A landscape with many valleys, sampled at points; each row gives a point and its height.
A ball rolls from a point to the lowest of its 2 nearest points, and stops where none of them is lower. Distance is the straight distance between rows; heights are no part of it.
Z_58 h=791: [ 97 -73 -18  26 -26 -12 -30  73  -3 -11  20  20 -10 -40   1  49  -6 -39
  18 -10 -36 -88  51  11  13 -15]
Z_605 h=811: [ 17  17   2 -35  24  14 -45 -49  14  42  -4 -11 -25  38  13 -27  -4 -14
 -33 -41 -31 -20  19  53 -31   9]
Z_511 h=746: [ 16  17  -5 -16   8  12   6 -43   3  17  11   6   0   8  -2 -11  49  14
  52  20  23  54  30 -12  53 -25]
Z_86 h=405: [-85  22 -56 -49  28  -6 -75  33 -54 -37 -23 -33  13   8 -60 -80  -3 -74
 -21 -11  74   9 -11  45 -12  41]
Z_408 h=749: [ 27  26 -21 -23  48 -45 -37  -4 -21  42   5 -44 -23 -17  25 -14  31  -4
  -5 -41  -7 -57  10  69  29  43]
Z_68 h=477: [-69  33  10  -7  38 -29 -64 -24 -21  11  14 -11  -7  39 -26 -34  16 -21
 -49 -17 -10  17  36   7  12  18]
Z_644 h=343: [-103   36  -52  -30   57    1  -44   65  -43  -53  -57    5   31  -35
  -21  -62  -25  -54   15   -7   61   17  -39   27  -27   43]
Z_757 h=435: [-40 -43  23  41 -23  34  29   5  -2 -30  35  43  24  28  -8  15 -52   1
 -33  -3 -24  27 -39 -21  30 -65]
Z_217 h=359: [ 26 -91  31   8 -17  21   6  -9  20 -22  29  23  13  24  -8  40 -58 -19
 -26  -1 -51  -8 -35   6   7 -60]
Z_97 h=575: [-31  54 -21  41  56   0 -13  71  14 -44 -28  58  22  10  33   0   3 -49
 -32  -1  28  30 -17 -45 -26  12]
Z_175 h=396: [-74  48 -20   6  36  21 -63  -1  -3 -14 -21   3  28  51 -18 -57   8 -63
 -32  12  18  43  25 -34 -19  21]
Z_544 h=565: [ 11   5  28 -23   9   1  15 -53  15   4 -33 -37   0  53  22 -44 -31  18
 -43  11 -46 -13 -53  24 -14  63]
Z_433 h=658: [-11   0  -3 -21 -39   8  54 -59  10  -3   5 -28   2 -41 -61 -32  20  47
  89  64  59  42   8 -21 -43 -12]
Z_576 h=500: [ 52 -46  28  -4 -21   0  25  -3  17  16  -8  -3  55  20  74 -12 -47  -1
 -59   2 -46 -17 -31   7 -49  20]
Z_913 h=779: [ -1  16 -15 -40  27 -14 -83 -39 -21  34   1 -72 -29   8   1 -21  19 -26
 -63 -38 -12 -40  -2  69   6  22]
Z_521 h=266: [-77  52 -51  -9  58 -33 -19  57 -73 -42 -22  35   9 -28 -13 -42  -9 -29
  31   9  30   2  -6  13  22  21]
Z_750 h=668: [-66  21  43  -2  -6  -2 -35 -61  11  28   7 -40 -16  40  -3 -10  16  41
  -1  10  10 -24 -24  11  28  38]
Z_590 h=533: [-48  33   7  53  22   8   9  39   7 -32  21  65  31   5  49   3   2  16
 -19  -8  29  57   6 -66 -12 -23]
Z_56 h=410: [ 76 -26  -3   2 -44 -29  25   5   1  50 -23   0  -3 -22   4  45  -6  21
  21  -4 -25  -3  37 -39  11  21]
Z_788 h=355: [ 10 -40   1  20  -8   2  -2  62 -61 -38  16  34 -15  33 -40  71  -2  -3
 -34   7 -27  -4  -5 -17  22 -36]
Z_807 h=698: [ 47 -35 -65  25  15   2  -1  53   3  28  16  12 -18 -35  45  -2 -45 -45
 -27 -44 -46 -77   0   2  36   5]
Z_299 h=419: [-19  -8  19   2 -44 -36  46  -3 -11 -10   4  37  -7  36  -9  19  -3  51
   7  18 -24  45 -18 -16   9 -23]
Z_764 h=437: [ 16 -73  32 -21 -25   1  53 -23  15   4  -3  17  28   2  22   6 -70 -19
 -51  17 -53   1 -53  21 -11 -14]
Z_871 h=326: [-59 -16  52 -16  23  26 -28 -71 -31 -34  17 -28 -22  36 -10  10  60  28
  -4 -23  40  28 -17  46  14 -19]
Z_568 h=268: [111 -58  44  21 -65  11  -8  28  16  -4   0   7 -10 -32  -1  74 -17  37
  -8 -39 -15 -54 -27  -2 -12 -53]
Z_358 h=579: [ 10 -21 -25  23  -3  34  48   1  16   8 -39  10 -13  43  -8   3 -32 -48
 -49 -11 -30   8 -27  23  15  -2]
Z_828 h=199: [-53  62  58  34  28 -15 -23 -10  -1 -43 -13  19  18  29  22  21  37  20
  28  -6  41  55   5 -15 -28  14]
Z_19 h=694: [ 42  16 -30  -6 -20   2  18 -43  -7  32   3 -37 -29  -3 -29 -24  56  51
  30   7  66  18  49 -14  10 -26]
Z_553 h=751: [103 -45   6  19 -17   2 -22  41  31  11 -12  15  39 -31  51  66   9 -26
  16 -27 -36 -47  27 -34  -8 -33]
Z_410 h=704: [ 45 -30  47   3 -12   7   3  22  67  15 -20   5  72 -50  89  24  -7   7
   8 -26 -37 -27  -8 -37 -30 -28]
Z_716 h=599: [ 25 -26  49 -30 -16   1  26 -58  24  46 -11  -6  -4  -9  40  10 -12  51
  17 -40  -2 -24  14  34 -62  37]
Z_571 h=470: [-55  50  -1  -3  -6  39 -23 -23  33 -36  -7 -49  33  58 -56 -56  -9 -33
 -35  36  36  54 -21  -9 -35  21]
Z_138 h=588: [  8  18 -38  14 -33  37  31 -12  18   3  39  -8  15 -37 -46   0  45  45
  53  61  48  61  26 -59 -21 -23]
Z_619 h=730: [ 55   1 -23  -1  -1  20  15  28  17  46 -17   4  -6 -17  65  21 -35  -2
 -37 -43 -54 -33  -3  12   4   2]
Z_190 h=576: [ 54 -34  27 -11  -7 -29  24 -28   6  29  22 -10  39  -5  66   8  -9  26
 -10  31 -59  -9  26  12   4  -2]
Z_453 h=307: [ -84   46   34    9   30   24 -111  -23   -9  -39   -4   -9   11   48
  -12  -25   45  -56  -31  -30   50   46   -9  -19  -34  -11]
Z_446 h=553: [-21  33 -15 -14  30 -35 -17 -30 -28  -2  22 -24 -29  18 -16  -2  43  15
  15 -15 -19   3  60  30   6  -1]
Z_906 h=434: [-30  -3  39  -4  20  16  41 -42 -21 -24  -4 -13  -6  33  -1 -22  27  30
 -29   5   5  22  -1  57   5  13]
Z_759 h=260: [ 22 -48  18  28  12   0 -53  21 -21 -38  36  10 -32  38 -79  80  10  12
 -13 -25  -8 -48 -24 -14  37 -55]
Z_18 h=611: [ 76 -56  10 -16 -83  15  74 -37  21   5  34 -14  14 -86 -28 -19 -38  26
  72  45  22  12 -12   4 -33 -12]
Z_853 h=284: [ 48 -33  29   6 -60   4  52 -17  19  19 -26  22 -12 -13  11  43 -61  27
   7   3 -42 -13  -9 -22  17   9]
Z_347 h=604: [-37  41 -70  10  33   5 -20  77  -5 -58 -23  30  13   8 -12 -38 -14 -87
 -23  25   2  27 -18 -40   0   1]
Z_558 h=522: [ 11   1   4 -24 -10  -8  15 -36   4  48  -7 -15 -24  16   0  29   1  36
  15 -19 -33 -12  37  -4 -29  55]
Z_101 h=671: [ -1 -17  55 -49 -18 -16  -2 -93  18  38  19 -45 -20   2   4   5  -9  60
  41 -39  18   3 -11  32 -11  13]
Z_921 h=181: [-72  15  69   1  25  27 -93 -21 -19 -50  29  -6 -21  21   3   4  82  11
 -29 -22  52  22 -10 -14  12 -25]
Z_336 h=574: [ 73 -22 -50  52 -56 -10  33  41  11   6  39 -18 -19 -33 -48  15  25  32
  17  29  -9 -17  39 -35   8 -17]
Z_806 h=325: [-69   8  46  -8   7 -34  30 -21  10 -27 -10  22   5  50  -4   1  30  46
  34  22   3  46 -22 -17 -21   5]
Z_616 h=677: [  1   0   2  18  -8   8  40 -15  16  50 -22   9 -18  -2  18  -6   4   4
  -3 -18 -18 -14  48  86  16   1]
Z_361 h=457: [-41  32 -72 -38  35  -9 -21  44 -36 -27 -45 -18 -17  18 -51 -88   0 -67
 -32  27  19   0 -15  13  21  53]
Z_381 h=616: [-38  38  -7  12   8  18 -15 -42   0  15  -3 -74  -2  69 -15 -36   2 -20
 -37  -2  -4   0 -53  32   7  55]
Z_870 h=624: [-11  12 -42   0  19   3  11  21   4  42 -17  11 -11  19  -1 -17  -7 -67
 -44  -3 -19   0  13  73  14  19]
Z_392 h=257: [ 49 -71   6  53  -6   7  -6  26  27 -14  34   4   8  24  -8  40 -17 -48
 -43 -20 -40 -37 -18  13  39 -23]
Z_434 h=321: [-46  58  28  14  25 -25 -46 -15  -4 -31  11  -7  -1  -2 -15  36  75  15
  51 -23  72  30  48 -12 -27 -19]
Z_396 h=501: [ 15  -6 -13  10 -27 -19  53  23  12   2  23  10 -23  -7 -29  25  28  52
  18  42   3  16  11 -42  33 -41]
Z_733 h=506: [ -6  32 -46 -14  24 -24   5  40 -61   3 -32  -2   1  23 -29 -24  -7 -44
 -68  37 -19  14 -24  -8  54  23]
Z_423 h=498: [-44  31 -24  -6  17 -13  11  25 -20  -6  -7  32 -19  28  -5   8  19   4
  -5  12 -17  34  30  -7  13 -21]
Z_575 h=399: [-26  57 -41  19  -7 -35 -15   8 -15  -3  13 -13   1 -17 -55   7  68  22
  78  -3  44  40  69 -25 -25 -10]
Z_983 h=631: [-21  29 -45  23  12  23 -19  44   5 -64  24  32   0  41 -22 -24 -22 -49
 -44  15 -56  33 -22 -32   3 -30]
Z_643 h=683: [ 95  14 -63  20  -7 -21  28  39 -24  39 -13 -31   7 -82  24   7  18   6
  20 -12  -4 -54  34  21  10   3]
Z_925 h=408: [ 11 -28  33 -29 -34  10  62 -57   3  -1 -18  -1  -8 -29   6  -3 -49  29
  56  36 -12 -21  -6  -5  -1  12]
Z_121 h=386: [109 -40   7  21 -63  -8  44  43  27  45 -27 -12   8 -53  41  59 -12  52
   5 -11   5 -29 -10 -25 -19 -25]
Z_777 h=521: [ 48 -43   6  12 -76  35  40 -22  19 -15  14   4 -13 -30 -14 -11 -14  59
  65  53  -4  23  33 -24  -4  -1]
Z_852 h=717: [ 49  10 -55 -21  54 -25  15  42 -25  29  -8 -26  -1 -45  44  21   4 -17
  20 -19 -12 -62  21  45  23  36]
Z_701 h=282: [-75  64 -41 -14  35 -41 -41  26 -35   7 -12   8 -24 -39 -33  -6  50  -5
  70  13  38 -11  61  -6  12  -3]
Z_787 h=644: [ 50 -41  27 -25 -25 -14  33 -24  58  28  30   3  36 -68  66   3 -42  45
  22  25 -34 -27   5 -17 -22 -17]
Z_498 h=639: [ 71  -1 -52  24 -11  16  36  -2   8  41   7 -19 -29 -38   6 -19  39  13
  29  12  10 -31  59  12  -5 -11]
Z_495 h=496: [-12 -11  58 -58 -12 -10  29 -57   9  -4  -9 -10 -11   1  17 -29 -35  36
  35  23 -14 -17 -53  11  -1  69]
Z_389 h=665: [  2 -35 -65   8  30  15  12  48 -19  26   0  17 -10 -14  -5  -8 -30 -65
  -7 -13 -25 -27   2  29  62  19]
Z_317 h=155: [-97  70 -17 -15  56 -34 -79  30 -47 -13 -21  18   0 -30   8 -29  40 -44
  37   5  49  -5  18  26   0   6]
Z_917 h=568: [ 17 -54  57 -68 -16 -23  57 -16  19   9  13  31 -10 -68  38 -47 -78  -9
  22   1   3 -32 -60  15  -1  21]
Z_90 h=505: [ 47 -78  77 -30 -24   0  30  -1  24 -21   0  31  28 -50  47  11 -70   7
 -15   8 -25 -51 -60  -2  -4 -17]
Z_825 h=488: [-31   5  17  48 -21  17   6  42  -6 -21  21  75  18   4   3  39 -14   8
 -18  -7   7  38 -25 -70  29 -64]
Z_846 h=527: [-23   0  -9   3  -7  51  34 -21  29  -9 -21 -14   7  48 -41 -47 -35 -40
 -47  23   4  52 -20  12 -13  17]
Z_617 h=610: [-45  91   1  28  49 -15 -61  26  23 -13 -24  10  34  27  23   1  10 -47
 -35 -26  68  48 -28 -24 -62  35]
Z_638 h=650: [-35  56  -7   8  15  20  28   1  16   4  21   2  -8 -12   1  25  29  58
  61  18  40  42  18 -88  -7 -13]
Z_501 h=119: [ 88 -61  28  29  -9  18 -46  17  14 -12  35   6 -17  16 -21  71  -5   2
 -23 -36 -24 -78 -33  22  25 -52]
Z_950 h=705: [-71  39  29 -13   5  32   9 -57  -7  18   4 -15 -42   5 -22  15  22  59
  37  -2  32  11   8 -33  -8  10]

Where does a ball stop that starts at each point below?
Z_750: Z_853
Z_787: Z_501
Z_733: Z_317
Z_590: Z_501
Z_389: Z_921
Z_619: Z_501
